Points, in no order, along strands that fork and pass close to each other.
In the rows, zero is written as 128.
Points whose rows are less than 74.1 apart are linked; no others are. Some points are linked to none.
k124: [136 137 202 133  46 121 143  96 182  98  84  98 167 126  96 126 181  84
 113 156 113 103 153 151 151]
k415: [100 127 155 134 113 135 219 123  70  98  88 155 127 128 179 118 169 105
  94 143 131 137  86 150 125]
k810: [141 175 135 125 145 155  94 148  91 133  29 155  93 144 139 142 143 100
  98  98 104 146  82 134 150]
k524: [107 105 135 157 116 112 173 104 107 129 154 108 141 136 136 134 123  96
  92 151 131 149 117 148  83]
k591: [136 124 131 148 116  94 123 120 191 127 205  76 167 136  93 141  87 100
  92 182 133 115 177 137  80]
k759: [155 106  84 137 143 118  87 148 170 153 166  97 114 103  89 131  74 126
  96 161 111 110 148 136  95]
k640: [101 105 132 149 144 122 205 110  83 125 147 141 142 144 169 134 134 142
 137 146 148 144 100 121  85]
k230: [132 119 118 157 110  94 132 126 173 137 192  80 159 138 100 147  75  94
  75 188 133 124 154 143  67]
k887: [115 123 181 137 119 123 195 104 149 110 131 115 169 141 140 124 159 139
 154 134 130 138 133 131 113]
k724: [126 132 144  80 131 159 135 129  89  98  74 205  93 136 170 134 187 145
 181  74 118 132 118  99 170]
k582: [111 104 148  94 146 118 176 106 157  96 187 109 189 144 118  96 120 188
 181 115 142 116 145  84 126]
k503: [165 155 157 138  81 122  83 148 183 128  69 124 108 124  93 169 149  88
  97 158  94 109 124 125 149]
k942: [103 107  95  95 146 129 178 122 118 128 223 114 174 145 126  92 101 196
 175 120 175 108 128  82  95]
k916: [ 78 160 177 160  81 103 149 138 124 147  77 112 173 169 128 155 138  93
 146 121 110 158 156 141 154]
k289: [136  92 151 118 131 170 202  83 118  70 161 148 132 105 149  91 174 161
 152 159 136 108  81 112  91]
k664: [101 139 205 157  77 100 171 103 155 126 108  82 161 147 115 130 152  85
 103 156 125 136 156 160 118]
k633: [157 102  50 112 146 136  70 138 183 139 188 123 102  82  64 103 101 170
 130 127 119 100 177 119 118]
k754: [128 166 110 148 131  97 112 150 160 178 147  94 133 161  94 157  49 104
 147 149 132 127 183 128 149]
k704: [172 131 103 132 139 142  78 148 156 117 105 133  70  88 116 157 134  92
  52 164 111 110  89 154 113]
k649: [106 110 119 161 123 105 160 102 103 140 172 103 148 136 137 141  93 102
  87 164 157 147 112 144  70]
k148: [122 104 105 117 157 149 127 154  91 128 132 179 104 130 157 119 138 148
 150  99 121 130 121 123 138]
k105: [116 116  78 142 160 135 111 140  87 155 149 127 114 127 139 117  82 134
 129 121 139 152 124 138 128]
k921: [118 153 100 184 142  90 138 132 101 169 123  95 131 153 144 128  70  85
  85 149 148 160 120 149 113]
k246: [ 89 138 174 155 105  85 183 106 154 118 154  68 183 159 132 149 126 101
 121 154 152 150 152 149  92]
k386: [142 110 114 122 126 154 135 139  77  99 109 151 104  98 148 122 148 107
  64 128 123 125  57 146  95]
k616: [172 149  97 142 157 147  75 150 145 133  82 139  62 105 116 165 134  87
  55 152 114 116  95 157 134]
k202: [122 136 163 101 110 159 174 113 108  76  81 169 112 121 180 121 191 135
 164  95 124 123 110 111 157]
k296: [125 125  95  78 144 178  51 155 125 145  94 179  79 127 114 125 138 168
 168  65 103 121 142 106 168]
k651: [120 149 184 159  71  87 134  96 190 130 117  87 182 155  90 144 138  89
 134 166 125 127 191 138 130]
k99: [121 133 152 134 102 119 111 121 142 135 129 124 140 128 120 126 140 115
 154 114 111 132 161 126 142]
k384: [121  97 141 119 144 133 153 107 136 112 187 109 155 117 128 116 144 153
 151 140 139 130 125 112  91]
k310: [150 132  78 129 145 117  80 161 169 168 160  87 114 107  76 140  63 138
 117 143 114 105 174 132 127]
k311: [146 138  82 131 175 164  87 159  77 152  84 158  79 144 163 119 119 146
 101  89 122 157  89 139 140]
k547: [133 108  73 144 167 156 103 150  76 151 130 148 104 127 155 108 105 145
 108 111 133 145 102 138 126]
k514: [ 95 137 179 145 109 115 203 120 113 121  94 146 147 141 163 132 163 119
 146 121 129 146 123 140 133]
k349: [152 114  81 124 164 158  84 152  92 143 114 148  73 127 151 119 118 143
  97 109 126 141  85 140 135]
k865: [117 129  79 133 159 117 107 138 108 159 157 115 107 127 124 127  62 129
 140 130 139 143 147 138 131]
k588: [145 132 111 163 130  89 114 144 158 154 134  96 130 129 108 147  71 100
  94 161 113 124 145 148 110]
k528: [120 114 202 134 117 129 203  90 168  91 130 115 184 149 136 106 164 144
 163 132 134 130 130 127 122]
k433: [ 98 136 100 119 144  92 136 148 132 166 218  96 146 166 111 120  68 148
 171 132 185 156 144 124 118]
k818: [123 142 118 113 135  94 115 121 173 136 202  99 144 137  92 126  91 135
 163 143 161 135 175 114 120]
k554: [109  92 122 133 162 146 195  99  63 123 167 163 113 121 174 115 136 164
 146 147 155 117  80 105  75]
k540: [106 143  87  94 151 162  57 162 120 161  98 165  96 136 121 130 113 178
 180  64 116 132 161 104 185]
k333: [112 121 156 141 109 132 198 135  88 106 105 140 139 130 156 124 155 101
  78 140 118 139  88 160 113]
k169: [103 147 108 142 168 117 141 153  83 154 124 160 136 149 152 125  92 142
 175  96 139 157 140 126 148]
k992: [148  86 104  98 138 188 145 126  74  92 152 177  97  82 154 109 164 147
 114 121 117  95  80 119  93]
k623: [158 113  75 152 158 115  90 150 138 167 146 101 109 100 110 137  70 132
  84 169 123 120 123 147 102]
k598: [128 151 202 105  59 156 136 122 150  79  39 127 158 129 118 132 199  97
 112 121 103 112 138 144 149]
k907: [132  98  92 160 142 134 126 117  76 153 157 126 109 116 135 117  86 117
  85 151 144 141  91 142  83]
k69: [156 171 122 142 142 134  79 146 137 136  50 131  72 113 109 169 139  75
  64 149 111 120 103 143 148]
k730: [112 117 177 106 130 109 156 101 170 101 174  89 199 143 117 117 126 168
 177 121 140 123 154 106 127]
k579: [102 151  87 174 167 120 154 142  66 165 143 115 146 168 154 120  71 110
 120 129 154 175 118 142 110]
k530: [124 127 164 125 109 122 112 104 149 122 141 119 155 126 107 125 158 127
 168 117 111 129 164 123 143]
k434: [111 114 104  99 167 124 147 149 102 131 145 162 128 130 142 102 130 181
 198  88 144 133 138  93 128]
k694: [128 142 121 142 144 141 140 153  76 124  85 166 111 145 165 119 137 109
  88 100 120 150  80 142 133]
k28: [143 142 168  85  91 173 139 117 133  70  52 175 130 117 147 133 196 124
 143  97 100 119 129 112 151]
k274: [116 121 124 144 135 125 127 137 104 140 124 133 122 135 148 126 117 113
 122 106 114 147 121 140 132]
k444: [128  84 111 135 138 150 145 119  79 128 165 145 117 109 144 122 131 127
 112 130 125 124  95 138  93]
k548: [124 172 110 120 104 101  79 153 175 170 124 106 155 152  81 148  96 115
 198 132 117 130 205  95 191]
k10: [128 163 144 136 109  88 108 122 185 141 170  98 169 150  78 138  92 119
 165 155 139 128 197 111 137]
k962: [135 118 150  95 136 148 145 127 127 103 129 174 123 117 154 110 182 164
 178  95 119 116 126 102 154]
k134: [130 120 175 109  95 145 155 126 122  70  69 120 127  95 148 128 185  96
  57 137 109 119  94 154 101]
k151: [117 135 194 133  93  93 133  76 193 111 143  76 201 145  96 140 141 129
 169 144 142 123 171 129 140]
k233: [122 117 150 116 107 158 195 115 113  67  97 156 124 103 167 115 185 122
 111 126 119 116  97 135 120]
k523: [116  96 125 128 150 139 159 123 106 122 163 134 138 123 139 124 142 140
 141 132 128 134 117 123  95]
k166: [124 118 173 110  93 159 184 123 117  67  70 140 132  97 162 120 187 106
  79 132 110 111  99 148 107]
k77: [113 166 175 117  96 135 159 140  89 107  29 170 130 157 157 142 161 103
 103 112 111 143 109 135 156]
k369: [161  94 127 127 128 118  82 113 202 109 196  97 144  94  60 118 123 127
 100 162 101  88 170 126 106]
k565: [129 122 139  85 139 154 134 132 101 102 106 192  99 131 167 116 185 165
 195  75 126 124 121  92 164]
k703: [124 172 156 139 123 130 123 150  91 119  60 140 106 133 145 133 149  87
  64 122 111 147  78 154 135]
k473: [164 145  56 122 175 130  54 165 123 176 110 122  68 114 126 145  94 170
  96 116 126 121 137 130 161]
k784: [134 139 200 115  51 140 133 101 173  80  70 107 173 123 104 122 195  88
 121 137 109 100 141 146 160]
k250: [111 112 145 145 111 128 177 118  95 120 130 124 137 127 144 127 144  96
  89 140 117 144 101 157 103]
k470: [137  80 107  89 152 125  97  94 170 107 202 121 132  82  76  98 149 169
 161 117 134 103 148 101 126]
k646: [137 182 124 144 140 143  78 152 104 169  33 136  91 158 136 153 138 100
 105 102 117 148  97 129 164]
k802: [134 159 187 118  63 122 106 137 142  97  32 112 117 123 111 155 173  80
  88 150 104 127 114 140 143]
k103: [166 127 120 163 128 116  60 163 183 162 133  74 105 100  84 167  98 102
  91 151 105  97 147 141 127]
k899: [106 165 100 169 164 134 142 161  69 166  86 163 128 173 189 116 104 124
 132  92 138 165 117 131 150]
k609: [159  82 110 137 120 139 124 111 104 127 167 131 100  84 128 118 116 113
  81 155 131 116  87 144  77]
k135: [102 157 193 127  78 127 186 121 134 118  55 155 166 154 155 133 189 120
 179 113 129 145 133 131 174]
k191: [169 155  84 160 169 135  74 157 137 161  87 123  71 120 126 159 122 103
  58 146 123 129 110 153 140]
k73: [114 150  87 181 148 105 148 126  77 175 139  95 140 157 144 122  59  93
  90 151 160 171 114 144  93]
k498: [160  79 103  74 136 155  73 103 167  93 179 152  98  62  86  88 169 160
 140 106 118  84 136 108 150]
k937: [155 116  78 118 144 133  57 138 200 136 185 103 117  87  49 113  96 155
 130 129 112  89 186 117 126]
k506: [145  89  97 110 145 180 153 124  52 103 143 190  87  97 166 113 146 150
 107 122 133  98  72 125 101]
k254: [154 130 117 169 130 104  86 160 176 158 130  81 118 115  96 159  86  91
  86 157 105 110 143 147 112]
k156: [118  67 194 101 120 139 185  80 193  54 170 114 175 126 113  97 146 180
 165 146 120 102 110 118 123]
k243: [104 115 100 119 165 121 145 146  91 138 170 133 145 138 132 124  98 150
 168 115 152 149 132 120 107]
k862: [142 115 108 142 137 154 142 141  59 120 116 154 104 113 151 118 135 112
  70 129 130 130  50 149  98]
k677: [110 125  79 104 156 137  91 150 132 140 157 137 109 111 105 109 111 166
 193  83 135 130 162 112 145]
k995: [143  77 103 127 130 133 124 103 109 136 182 127 106  91 123 120 106 125
  98 160 142 119 114 132  70]
k451: [105 110 116 130 160 120 173 127  65 129 129 173 120 142 180 115 140 148
 172 112 140 146 103 109 130]
k471: [114 107  79 110 152 139  95 143 127 142 171 134 102 106 112 107 110 157
 164 108 144 134 156 115 128]
k781: [128 172 114 167 149 123 104 158  95 174  71 117  96 151 156 131 126  91
  74 120 134 163  86 150 134]
k259: [116 139 180 107 109 147 186 112 110  88  85 162 123 132 176 109 196 144
 188  92 133 129 105 121 156]
k536: [132  84 102  85 148 112 108  91 184 100 211 111 142  93  65 107 127 180
 163 122 153  97 149  91 116]
k343: [139 133 133 125 124  90 120 114 195 120 222  86 172 131  81 131  95 126
 127 174 151 112 180 124 100]
k201: [101 162  91 169 177 118 158 154  62 163 135 137 143 171 160 121  74 120
 146 113 155 177 130 137 125]
k115: [100 151 207 146  84 110 171 105 167 126  89 105 206 162 115 132 170 116
 177 131 125 139 157 140 148]
k89: [129 121 109  86 143 172  70 150 132 127 126 177  93 112 116 112 159 176
 177  66 113 116 148 102 157]
k153: [123 160 163 154  87  83 121 115 181 136 142  85 175 156  86 155 107 102
 150 165 131 132 199 121 131]
k618: [105 141 198 123  89 129 196 106 126 109  71 146 152 152 169 112 190 137
 192 105 139 138 119 117 161]
k857: [104 103 114 102 146 129 191 109 114 111 201 126 167 143 149  90 112 196
 172 131 165 113 118  80  87]
k20: [123  87 151 124 135 146 170  86 140 101 200 104 163 116 129 114 145 161
 136 158 147 118 106 110  76]
k206: [149 110 157 131 110 102 116  91 187 106 169 106 145 110  86 128 140 117
 122 161 111 106 174 130 120]
k494: [128 139 106 167 136  84 132 134 137 161 130  98 130 141 126 140  67  88
  97 157 131 144 141 142 114]
k235: [ 93 151 124 132 138  77 148 152 135 178 209  89 159 189 117 141  60 131
 169 129 178 168 147 131 124]
k836: [110 141 204 156  61  94 154  94 180 127 103  79 186 154  96 129 158  85
 131 167 125 126 175 148 136]
k97: [147 115  79 156 152 122 102 130  95 160 138 121  94 112 142 116  87 121
  79 151 137 143  92 151 110]
k874: [144 137 161 120  84 126 118 123 142  98 100 125 114 118 123 135 161  93
  95 121 106 120 113 141 128]
k744: [109 130 122 106 152 125 130 153 106 139 124 174 131 129 146 113 140 179
 211  77 137 133 149  88 152]
k863: [131 146 119 141 148 145 121 151  84 138  76 174 104 159 163 123 127 118
 104  84 115 147  96 134 147]
k930: [116  93 130 122 151 145 200  97  89 113 177 146 128 126 167 104 139 179
 156 151 156 115  87  93  71]
k711: [116 128 128 132 125 122 102 135 127 144 134 129 120 129 131 130 111 119
 149 109 113 133 153 128 139]
k619: [137 151 149 109  93 146  89 140 124 126  48 148 111 147 121 153 154 104
 131 100  88 138 112 122 162]
k933: [102 111 170 137 114 142 243 100 116  90 115 132 143 129 165 105 169 125
 138 164 142 136  83 135  99]
k894: [127  89 156 123 137 149 198  90 131  89 171 130 152 125 142  97 156 169
 151 154 130 112  93 108  92]
k732: [156 143  87 133 138 122  52 172 178 177 142  78 107 107  67 156  77 139
 123 127 112  94 183 126 148]
k448: [125 165  95 177 154 112 115 154  90 183  93 106 106 146 164 124 103  99
  83 124 142 162  99 152 124]
k338: [136 136 168  86 110 177 154 107 124  58  67 180 118 114 164 124 203 138
 161  95 116 116 119 107 153]
k924: [146  92 124 113 123 180 173 115  96  77 141 164 115  86 165 119 172 135
 117 132 117 103  83 128  97]
k114: [116 125 111 159 111  86 149 111 141 139 206  91 158 135 123 153  67 105
  90 184 165 137 143 141  66]
k611: [120 101 121 138 147 156 203  98  57 111 152 167 105 111 171 120 147 140
 124 146 142 111  71 124  85]
k70: [113 143 155  98 115 154 143 128  84 104  55 193 105 151 171 141 183 135
 178  75 122 138 115 103 173]
k474: [103 127  92 147 180 122 156 151  55 141 122 172 127 146 175 114 109 147
 171 104 154 156 119 117 139]
k914: [124 104  88 105 149 129  99 126 143 132 179 125 113 103 101 105 114 144
 157 125 141 131 160 115 115]
k84: [128 153 166 108  72 143 107 135 136 114  58 144 140 156 124 143 179 107
 141 102  90 129 131 126 162]
k445: [118 154 109 135 116 121  73 144 126 171  96 124 123 143 128 149  91 118
 156 104 118 130 157 119 177]
k131: [165  92 132  91 103 169 127 107 132  63 129 125 113  65 139 110 179 114
  83 131 110 102  96 132  96]
k495: [127 119 127 137 126 133 141 141  90 118 113 152 119 135 151 128 141 109
  97 108 112 141  96 144 127]
k672: [143  81 104  87 149 141  82  98 168 106 192 139 110  70  76  92 160 163
 150 118 129  99 145 106 134]
k50: [117 147 118 135 148 147  98 155  96 149  79 164 110 156 155 135 116 127
 134  76 111 139 114 127 161]
k957: [103 165 139 164 104  95 110 140 119 167  83 113 147 158 130 150  97  98
 140 118 115 147 146 130 164]
k817: [146 151 117 160 116  98  86 155 159 177 105 101 126 135 108 159  80 106
 120 138 111 112 158 127 146]
k14: [154 141 119 153 130 109  75 152 164 158  96 117 101 124 111 160 108 108
  99 138 111 112 129 137 144]
k793: [152  92 113 135 116 135 128 115  98 122 148 130 100 102 134 120 132 105
  83 142 122 128  87 147  94]
k198: [118 129 173 115 129 113 140 102 160 113 152 103 181 134 113 125 146 150
 181 118 130 131 161 117 128]
k95: [118 104 110 139 148 149 185 114  44 121 134 180 103 120 181 114 145 135
 122 130 143 126  72 128 112]
k560: [113 150  90 116 155 147  71 159  99 170  97 143 105 147 138 130  93 154
 158  76 122 136 149 122 180]
k374: [140 155 145 118 117 148  99 144 107 123  47 156 104 145 129 148 144 105
 105  94  94 140  93 133 156]
k726: [155 168 108 142 143 130  57 150 130 176  40 132  89 149 122 168 131 106
 111 124 117 133 117 126 176]
k829: [141 147 167  92  81 169 123 122 131  83  39 167 140 135 126 142 195 119
 136 100  90 122 130 120 155]
k753: [139 162  80 173 164 109 108 155  88 186 104  96 108 145 161 124  81 107
  95 129 145 162 120 151 129]
k912: [165  98 139  95 106 161 115 107 143  69 147 131 116  81 128 108 179 120
 108 124 105 102 113 130 122]
k172: [153 129  43 128 175 137  68 155  97 171 127 126  72 106 137 122  87 172
  95 121 136 142 120 134 151]
k537: [170  95 132  66 119 158  68 101 178  76 161 148 104  72  85 102 174 145
 128 112 102  79 134 113 158]
k843: [152 130  54 158 166 121 102 142  92 176 136 107  96 113 137 123  67 139
  84 157 147 147 113 146 110]
k178: [155 142  64 148 166 105  99 159 134 179 149  91 111 125 107 142  54 131
  94 155 129 125 146 149 127]
k873: [124 145  77 126 180 164  80 161  85 163  93 155  90 147 154 121  96 173
 132  74 125 152 132 123 176]
k910: [ 94 158 174 112  99 141 174 123  87 110  47 177 122 156 177 138 183 123
 164  88 131 149 112 128 173]
k974: [122 169 174 122 102 134 140 150  92 107  31 153 122 147 141 142 158 103
  81 112 105 144  93 143 138]
k673: [172  99  69 125 151 140  59 157 161 154 157 116  79  77  96 130 102 150
  84 153 108 100 120 138 109]
k871: [172 126 106 138 127 122  40 163 196 163 145  69 106  92  66 150  97 127
 109 142 105  89 169 127 133]
k173: [156 145  80 126 165 126  51 155 122 172  89 130  71 122 131 143 100 155
 114 111 123 126 138 127 168]
k796: [115 119  83 140 152 117 132 114  97 160 219 114 123 129 117 130  45 138
 114 165 190 142 129 134  79]
k898: [182 105  97 118 136 138  63 156 178 136 145 128  79  84 101 133 121 131
  88 151 101  97 124 137 114]
k357: [126 109  92 137 135 116 133 112 119 145 224 112 127 112 116 133  62 135
 102 173 177 128 139 137  61]
k683: [143 130 178 108  76 138 135 112 145  78  84 110 125  97 124 125 184  95
  85 130 109 106 113 150 118]
k174: [106 102 101 108 172 119 167 140  79 134 145 162 126 133 162 104 131 171
 195 108 150 139 121  99 121]
k204: [114  95 126 116 150 136 192 106 104 113 186 132 155 132 159 106 124 184
 159 147 161 117 104  87  74]
k798: [166  93  58 113 146 143  65 148 165 144 170 126  84  78  91 109 100 161
 104 140 113 102 149 125 113]
k331: [123 111 125 101 154 131 128 128 136 121 166 138 144 111 118 107 149 168
 178 105 128 120 145  97 119]
k41: [149 104 121 103 121 164 133 137  92  80 107 158 101  94 152 131 166 118
  86 113 108 114  76 136 101]
k104: [142 152  61 164 171 122 104 151  84 182 120 105 106 136 154 118  76 130
 102 130 144 156 125 143 137]
k964: [115 141 127 105 132 155 100 154 106 137  74 203 110 154 150 143 143 152
 182  76 112 141 135 104 180]
k197: [116 154 140 105 109 150 106 150 106 134  51 195 124 168 148 149 156 131
 172  85  99 147 136 104 185]
k854: [124 163 132 118 110  97  88 131 180 148 152 109 163 138  74 135 103 123
 192 141 129 123 199 102 163]
k825: [139 113 189 128  94 106 133  66 200 102 152  96 168 122  83 137 153 117
 135 160 118 102 168 137 134]
k844: [129  91 105 129 138 130 128  98 116 136 205 114 122 103 120 127  94 133
 109 168 161 123 136 128  63]
k36: [143 149 154 132  97 114 106 139 143 118  81 119  97 121 126 146 147  84
  79 134 109 123 101 148 134]
k322: [159 160  73 181 171 112  87 162 126 180 108 105  93 124 136 152 101 112
  66 155 136 134 120 153 130]
k385: [160 148 104 125 151 136  58 148 137 164  77 136  67 132 126 153 118 127
 104 123 118 121 116 130 157]
k270: [137  81 127  98 135 116 124  78 183 103 227 104 154  87  85 115 135 158
 125 171 151 100 137 104  97]
k797: [ 83 136 198 158  88  91 182 103 148 128 128  72 169 159 119 138 137  82
 104 161 137 149 158 161 103]
k33: [129 155  88 140 149  98 116 149 154 182 168  92 126 162  94 154  44 116
 132 145 139 131 178 142 141]
k325: [126 150 120 137 131 134  74 144 113 162  75 135 105 155 140 145 103 124
 128  92 115 135 122 127 169]
k37: [116 126 103 101 148 151  78 157 134 138 135 160 110 114 114 116 138 170
 185  74 122 121 158 100 152]
k581: [132  97 137 114 119 176 202  97 103  62 136 161 118  91 172  99 188 140
 137 151 129 103  75 121 103]
k839: [ 97 162 182 120  71 126 168 138 120 124  44 164 160 165 154 148 183 112
 161 112 116 149 137 134 178]
k58: [137 125 197 136  74 115 139  80 180 105 123  95 161 122  98 128 171 100
 129 147 114 107 154 145 143]
k597: [166 131 129 143 116 117  80 147 174 144 104 125  94 112 107 155 124 102
  88 142 104 108 120 136 131]
k987: [134 152 188 105  65 143 120 128 140  87  33 124 135 127 120 146 188  93
 101 127  98 121 123 141 139]
k920: [127 129 123 114 133  97 109 115 165 130 180 105 144 121  98 123 108 130
 157 136 141 129 176 114 117]
k971: [161  91 120  89 120 183 117 124 111  67 114 153 102  81 146 114 172 128
  95 111 106 103  85 123  99]
k304: [140 106 102 148 147 153 157 132  49 127 130 178 109 122 167 110 126 127
  87 123 137 129  67 140 101]
k345: [113  73 174  95 125 129 158  82 191  75 191  95 180 118 108 104 135 184
 159 140 129 109 128 105 119]
k266: [ 83 156 205 155  73 110 175 122 145 141  75 111 194 165 125 142 167 101
 161 135 118 149 158 149 145]
k636: [132 107 109 122 134 114 112 114 146 125 185 116 128 109 109 119 117 125
 134 147 130 132 158 123 100]
k568: [148 158 138 132 120 124  91 141 138 115  66 137  78 110 121 156 146  80
  69 143 110 127  90 141 136]
k39: [108 138 207 137  93 106 160  91 174 118 115  91 208 158 107 134 157 127
 176 132 134 131 161 132 136]
k265: [101  92 129  96 130 122 171 101 161  94 228  95 195 136 108  90 106 194
 171 124 157  99 133  85 118]
k336: [119  95 121  71 136 102 122  94 192  98 212  97 166 114  64 106 115 186
 186  98 151  98 155  85 132]
k478: [143 159 176 127  52 111  98 139 171 113  55 108 128 133 103 155 163  85
 105 149 102 122 132 130 155]
k113: [127 120 148 114 131 140 143 132 126 121 132 160 131 122 145 125 166 146
 169  97 110 120 139 117 139]
k256: [178 116  99 125 133 138  73 153 169 119 129 129  74  81 105 150 126 108
  67 159 106 101  94 153 107]
k870: [110 155 172 107 102 142 174 126  89 100  48 177 120 147 164 138 176 112
 130  95 119 138 111 130 162]
k706: [103  77 147  99 125 125 172  85 170  84 220  93 197 123 117  91 113 197
 154 144 151  99 127  95 104]
k713: [ 84 149 169 153 123 108 198 124  84 130  82 157 137 162 174 132 158 116
 146 107 140 161 119 137 151]
k128: [104 174  87 154 185 123 146 167  68 174 132 143 142 174 152 119  71 138
 173  99 150 176 138 132 153]
k952: [117  94 103 156 141 127 143 105  78 142 172 120 126 127 136 130  81 116
  94 154 155 143 106 141  73]
k177: [159  98 150 126 120 111  99  97 206 109 188 101 155 106  71 128 127 125
 106 163 107  93 176 125 116]
k954: [140 176 105 167 144  99  86 157 120 191  73 105 115 151 138 153  95 104
 107 123 139 128 140 133 164]
k175: [116 103 125  75 125  94 134  91 189 106 227  84 179 127  78 111 109 183
 175 114 161 100 158  96 137]
k216: [121 124 143  95 120  70 140 102 202 115 226  79 184 126  76 117  98 167
 156 139 166 104 165 105 129]
k339: [ 99 127 146 151 106  91 172 104 146 125 186  75 174 147 136 140 109 108
 121 163 163 151 142 145  82]
k553: [ 99 125 119 155 153 119 190 127  46 130 108 169 123 155 188 116 147 128
 145 114 149 157  92 128 136]
k970: [118 132 202 131  87 150 186 100 156  85 104 112 160 116 130 111 183 100
 119 137 116 113 126 156 128]
k189: [141 141  55 156 165 121 122 133  89 180 169 104 112 134 129 123  44 132
  95 162 160 150 127 147 109]
k766: [110 164 108 127 109 108  82 151 144 175 108 111 141 153 108 150  84 119
 187 119 123 134 184 109 185]
k509: [108 133 119 110 152 140 112 157  94 139 100 192 113 142 154 122 140 167
 194  70 130 136 140  97 170]
k275: [ 92 164 159 161  92  96 130 129 120 150  94 107 156 163 123 152 109  92
 145 119 113 155 157 137 153]
k546: [163  94 143  76 118 159  89  94 160  66 157 137 115  71 107 105 182 139
 122 118 101  85 123 124 143]
k511: [115 129  88 113 150 101 125 137 146 149 207 105 128 140 102 122  78 143
 158 141 170 148 156 120 108]
k43: [128  98 198 115 125 138 195  83 175  70 138 122 172 127 123  99 168 154
 164 137 126 113 115 122 129]
k788: [155 113 103 124 135 122  71 138 205 131 186  99 132  98  63 119 100 134
 115 151 107  96 180 118 111]
k180: [108 163 156 119  89 136 135 147 109 128  37 175 138 178 147 153 165 115
 152 100  99 153 127 125 180]
k79: [110 163 139 147 102 119  93 146 118 159  64 128 130 168 136 151 122 104
 126 104 106 146 125 125 169]
k140: [113 125 162 139 126 119 179 118 129 123 124 134 155 142 147 131 156 131
 162 116 122 140 139 129 119]
k563: [131 134 138 115 119  72 128 111 205 118 226  84 183 133  76 126  99 146
 146 160 160 108 175 120 121]
k48: [141 142  84 129 183 165  87 163  79 163  75 167  83 154 164 119 119 153
 118  74 121 153 109 123 158]
k340: [108 128 159 120 109 147 209 120  96  85  94 156 122 120 177 120 184 117
 120 124 128 127  96 140 133]
k11: [117 128  72 151 167 127 131 125  72 163 186 113 124 141 130 125  47 130
 113 153 180 154 119 141  90]
k63: [101 126 122 155 117  89 161 109 118 134 181  88 157 151 135 148  79  96
  94 171 165 150 134 148  80]
k237: [170 146 142 138 102 132  67 155 186 129  91 120  98 115  91 173 138  92
  87 154  97 100 121 131 139]
k884: [ 90 137 148 149 137 116 202 125  64 124  93 163 123 156 192 120 159 116
 133 109 141 159  93 134 147]
k574: [129 172 134 152 140 130 115 156  94 150  68 130  99 143 152 131 136  83
  66 122 124 157  73 151 134]
k188: [135 141  73 137 157 106 105 150 133 172 157 104 114 135 111 136  51 126
 125 145 135 137 160 140 139]

Follow the links from the first point to the second, and from the first to the third. Name the last point that the two ways share.
k884; k169; k964 -> k451
k266; k495; k153 -> k325
k591; k651; k97 -> k63
k974; k796; k649 -> k843
k574; k796; k649 -> k843

A fork is a point with three links. Follow the links from the first point to the second and name the forks in between, in order.
k854; k649 -> k63
k340; k104 -> k649 > k843
k865; k494 -> k188
k528; k434 -> k451
k766; k39 -> k325
k69; k798 -> k616
k907; k230 -> k649 > k63

Name the points in between on the shortest way along the links from the first point to the second, in order.
k478; k14 -> k503 > k237 > k597
k470; k971 -> k672 > k498 > k537 > k546 > k912 > k131
k537; k554 -> k546 > k912 > k131 > k971 > k41 > k386 > k862 > k304 > k95 > k611
k616; k369 -> k704 > k256 > k898 > k673 > k798 > k633 > k937 > k788
